Each row is a point on a tangle of strands that fork and nearly touch. The rows are in no order.
In the rows, zero is written as 128.
Points whose rows are less than 112 apart are linked; no others are. Some points are linked to none.
<558>: [ 90 108  99 137 119 153 106 172 131 134  96 103 107 122 114 173 158 146
 111 125  98 133 145 133 105]
<278>: [143 145 174 138 166 143  87 147 112 165 122 148 143 124  62 101 129 144
 149 121 132 145  95 135 130]
<666>: [139 139 153 146 168 135 109 123 107 171 148 133 162 135  73 125 135 150
 155 134 152 145  94 142 164]
<274>: [142 198 132 144 124 116 159 147  92 114  98 185 108 138  78  96 131 119
 118 121 183 111 115 143 110]
<245>: [137 191 122 131 130  87 135 108 108 113 137  87 110  86 200 136  70 113
 134 132  77 137 145  63 168]
<920>: [ 92  77 140 108 100 196 137 170 190 135 127 112 147 112 120 142 148 135
 161 126  90 138 152 128 125]
<238>: [140 223 110  96 182 110 143 113  80 120 129 134 144 116 104 110 101 111
 103 184 115 152  78 112 160]
<358>: [ 72 127  67 150 116 148 169 126 138 125 138  97  81 108 170 154 122 148
 191  98 148 192 185 181  87]
<293>: [137 111  68 135 126 135 131  74 123 134 115  85 116 145 147 171 138 132
 160 123 141 150 137 140 154]
<546>: [152  65 152  88 153 158 113 150 185 142 157 122 168 133  89  96 169 117
  73 144 101 116 124 126 104]
<100>: [115 130  71 141 143 141 110 104 103 131 135 106 139 160 145 150 141 172
 152 130 125 149 141 153 134]
<183>: [132 162 163  89 158 114  78 143  61 120 145 153 179 146 123  93  96 154
 103 183  88 137  72 123 145]
<600>: [152 195 135  96 168 133  95 145  71 127 121 151 158 138 101  99 113 142
 103 168 105 146  83 108 132]
<28>: [151 153 108 163  82  78 134  60  83 105 127  99 144  98 156 117  85 100
 147 134 163 130  90 109 185]
<33>: [131  76 101 119  94 156 180  83 199 128 159 129 130 142 120 161 145  78
 187 125 179  86 122 141 161]
<902>: [165 163 149 131 143 104 128 103 120 129 104  98 104 121 182 127  96 111
 121 154 104 144 159  74 147]
<767>: [121 133 149 167 178 110 129 162 135 178 127 140  96 122  65 133 160 113
 122  96 156 139 134 154 104]
<880>: [166  77 161  88 130 120  94 122 198  90 121 169 175 110 107  60 149 123
  65 116 111 106  92  85 114]
<540>: [109  71 153 158 138 106 148 145 159 167 158 158  87 177 103 139 146 147
 172  96 185 127 169 183  83]
<301>: [127 134 127 139 155 162 130 120 109 164 184 113 185 135  84 138 131 131
 152 144 138 148 114 146 175]
<722>: [125  76 184 156 137 124 125 161 173 161 140 167 111 142  91 119 150 153
 147  90 162 104 156 157  93]
<380>: [133  85 114 125  90 153 175  64 166 108 140  98 149 139 160 152 116  86
 166 140 157 108 155 111 179]
<196>: [136 242  89  93 174  92 150  94  90  97 126 121 144 106 141 110  50 119
 113 182  83 145  77  96 152]
<148>: [117  80  76  99 107 150 152  90 143 101 120 124 110 192 143 131 177 106
 160 143 168 115 152 166  97]
<664>: [162 151 168 109 151 113 117 102 124 148 114 121 150 130 180 119  86 117
 129 180  92 146 153  86 172]
<836>: [136 138  73 136 115 109 117  79 116 131  91  89 106 119 172 170 121 119
 123 125 117 130 125 111 156]
<690>: [150  61 156 103 117 120 101 102 199 110 100 169 176 148 135  94 150 140
  87 128 138  94 124  90 140]
<268>: [117  63 144 145  86 163  98 177 148 103 157 133 144 128 112  99 149 154
  96 101  79 134 129 151  58]
<786>: [109 214  83 136 113 126 149 138  76  84 109 152 125 116 125 139 133  99
  81 150 138 102  95 112 136]
<608>: [136  88 166 116 100 138  85 152 131  92 124 149 154 139 165  94 124 145
  78 135  65 110 130 102  96]
<391>: [152  70 160 103 164 158 123 127 185 160 178 140 178 165  79  97 161 129
 140 142 138 116 130 157 124]
<781>: [121 199 117 162 130 107 147 156  86 118 114 138  95 101 140 123 119 137
 114 113 127 136 148 121 126]
<87>: [132 171 127 163 152  93 150 139 103 139 120 172  96 126  84 117 145 118
 114 108 187 129 117 150 109]
<111>: [137 112 111 108 116 141  71 138 126 104  51 126  94 136  95 128 167 126
  75 129 111 111  84 124  98]
<233>: [115  59 113 119 111 136 146 111 163 142  99 108  78 131 136 179 144 120
 200 114 149 133 160 161 110]
<508>: [ 98 142 173 181 175 137  90 175 131 172 120 160 124 113  63 127 119 141
 140  88 157 159 117 146 117]
<251>: [117 204  81 164 129  97 148 128 127 143 120  93  80  30 142 114  72 110
 132  57 141 153 116 113  97]
<835>: [163 182 162 127 144 140 136 114 127 144 101 130 133  82  92 113  96 107
 160 138 124 133  91 101 168]
<916>: [148  71 186 130 114 123 119 153 172 136 137 172 147 123 116  79 158 160
 139  98 139  92 153 126 115]
<467>: [ 89  77 109 147 104 151 133 133 144 146 108 141 110 130 116 167 154 140
 178  90 150 139 141 159 116]
<927>: [124  70  97  95 114 149 142  89 177  99  95  94 104 182 167 144 166 103
 104 142 137 128 170 143 120]
<495>: [168 108 152 104 140 126  84 128 146 104 106 163 152 141  81  74 164 105
  55 133 128 103  70 112  94]
<616>: [148 119 130 106 133 142  71 135 124 105  91 134 127 123  88  96 165 115
  66 126  99 121  68 123  87]
<557>: [ 78 186 147 126 148 128 116 199  83 139 178 125 149 126 161 144 111 156
 101 130  72 137 148 119 116]
<363>: [129 162 131 160 138 134 129 131 124 159 117 110 102  78 103 151 110 111
 160  99 139 143 111 109 161]
<139>: [121 153 140  94 165 112  69 123  65 126 147 123 162 155 160 123  91 181
 131 162  65 151  91 115 147]
<708>: [117  55 122 127 127 125 137 124 155 144 170 168  91 197  86 121 161 146
 160 101 188 115 126 198  55]
<279>: [137 165 140 102 109 134 119 132 148  95  52 147 113 132 139 120 117 103
  91 162  98 112 123  61 140]
<228>: [141 122 183 101 116 121  89 152 107 104 137 165 169 148 168  83 105 148
  87 157  76 107 119  96 120]
<773>: [161  68 174 127  94 140  75 150 148  94 126 140 131 109 137  80 133 146
  76 112  68 116 118 119  66]
<637>: [140 132 147 125 120 133 122 152 117 127 111 141 134 137 122 124 158 130
  87 140 122 101 136 119 124]
<463>: [107 122 106 175 140 118 125 117 122 171 112 116  95 105 110 177 125 139
 175  81 158 153 121 146 135]
<774>: [142  77 150 131  99 130 144 123 185 137  92 112  89 120 147 153 148 120
 161 114 128 114 180 119 151]
<744>: [ 92 216 139 151 134 112 141 195  68 114 157 143 135 122 141 133 121 154
  91 124  95 123 143 120 119]
<554>: [100 108 105 137 110 161 128 117  98 106 169 125 145 180 140 129 143 163
 170 127 158 158 142 181 127]
<464>: [153 220 122 131 124 108 150 121  96  96  89 141  77  87 132 114  81 124
 138 124 120 142 132 100 125]
<661>: [ 84 143 135 149 127 149 107 201 121 150 111 124 116  96 121 154 135 145
 118 120  99 143 139 129 118]
<733>: [124 169  96 175 139  92 160 140 104 149 122 110  82  84 159 153 128 142
 121  80 143 151 174 155 106]
<819>: [117 178 104 157 103  77 143  88  68  89 139 119 161 115 176 131  85 124
 118 152 132 116 105 112 188]
<630>: [102 117 121 169 188 121 147 155 154 186 160 137 119 146  65 161 143  94
 124 103 179 142 128 159 118]
<424>: [163  99 115 146  96 108 170  65 136 122 147  80 122 120 162 132 110  76
 141 127 177 112 139 114 172]
<154>: [141 129  91 131  94  95 138  90 127 133  67  95  66  74 151 168 124  89
 135  88 141 123 114 112 138]
<861>: [134  74 126 105 129 155 170 105 213 145 166 146 138 150  85 145 155 100
 172 138 172  87 140 144 147]
<24>: [129 115 169  80 133 139 105 165  90 129 175 140 186 155 170 117  96 149
  97 165  61 114 134 111 141]
<182>: [113 241 110  98 167  71 147 107  65  90 140 137 136 106 164 121  53 149
 137 151  70 131 103  89 147]
<641>: [148  72 146  72 133 163 114 138 193 125 135 104 167 158 145 113 145 111
  68 174  97 128 154 111 116]
<366>: [133 211 104 131  97 113 158 123  72  75 102 172 121 120 116 113 117 120
 109 157 166 101 107 123 141]
<788>: [126 129 134 109 138 173 141 118 108 142 182 104 195 138 132 133 106 141
 166 176 116 155 126 137 188]
<161>: [119 118 143  72 136 167 125 147 114 137 183 122 201 160 164 121  96 141
 138 190  83 148 144 128 157]
<273>: [123 200 138 115 128  94 137 129  64 104 145 132 160 123 169 132  81 129
 120 172  96 121 110 100 174]
<799>: [107  68  93 111 106 137  83 145 136 112  68  89  99 136 126 160 174 133
  79 126  91 125 104 137  83]
<172>: [153 104 111 152  81  87 167  82 112 140 139 100  97  86 143 137 110  75
 155  85 199 103 118 122 139]
<624>: [134  43 126 118 122 116 131 107 174 136 151 168 119 180  90 127 168 149
 155 111 177  82 111 171  87]
<235>: [137 220 107 135 114  97 152 113  99  96 119 110  86  65 158 110  61 118
 156 116 104 138 116  82 138]
<827>: [113  95 119 134 156 138 153 133 181 172 160 126 120 149  68 167 161  94
 140 123 170 104 122 162 126]
<851>: [137 103 180 123 128 152 138 139 155 147 164 151 179 136  99  99 138 146
 151 127 140 105 145 133 151]
<715>: [ 78 146 142 153 132 151 127 186 121 145 157 111 127 126 150 161 112 178
 139 117  87 159 179 138 123]
<729>: [168 117 155 128 146 116 123 109 163 141  87 106  97 130 153 131 142 112
 122 142 113 131 171 101 147]
<469>: [150 148  90 157  83  90 148  83  93 122 104 100  92  71 163 132  92  91
 149  87 180 116 100 106 147]
<319>: [ 90  71 162 158  90 172 116 183 137 122 171 151 148 142 122  96 143 170
 134  96 126 140 160 174  71]
<340>: [108  80  71 124 100 145 144  89  99 102 137 135 133 183 139 147 170 137
 156 122 182 122 141 188 111]
<44>: [131  66 137  85 126 154 122 123 199 107 104 101 126 166 143 138 176 104
  68 148 116 116 153 124 120]
<294>: [103 119  84 159 125 100 172 121 132 153 125  87  66 101 183 170 142 147
 151  90 144 166 192 162  94]

Follow the links from the first point to the second, and from the first to the third. Name the last point that the two ways share.
<729>; <558>; <358> | <781>
<301>; <273>; <293> | <469>
<100>; <273>; <630> | <469>
<366>; <278>; <293> | <767>
<294>; <799>; <463> | <781>
<278>; <366>; <182> | <767>

A fork is a point with three links. Follow the links from the first point to the second and name the forks in between, in order.
<557>; <245> | <781>
<391>; <28> | <469>
<661>; <774> | <781>, <902>
<161>; <154> | <767>, <469>
<233>; <358> | <902>, <781>
<554>; <274> | <469>, <767>
<664>; <835> | <902>
<608>; <786> | <767>
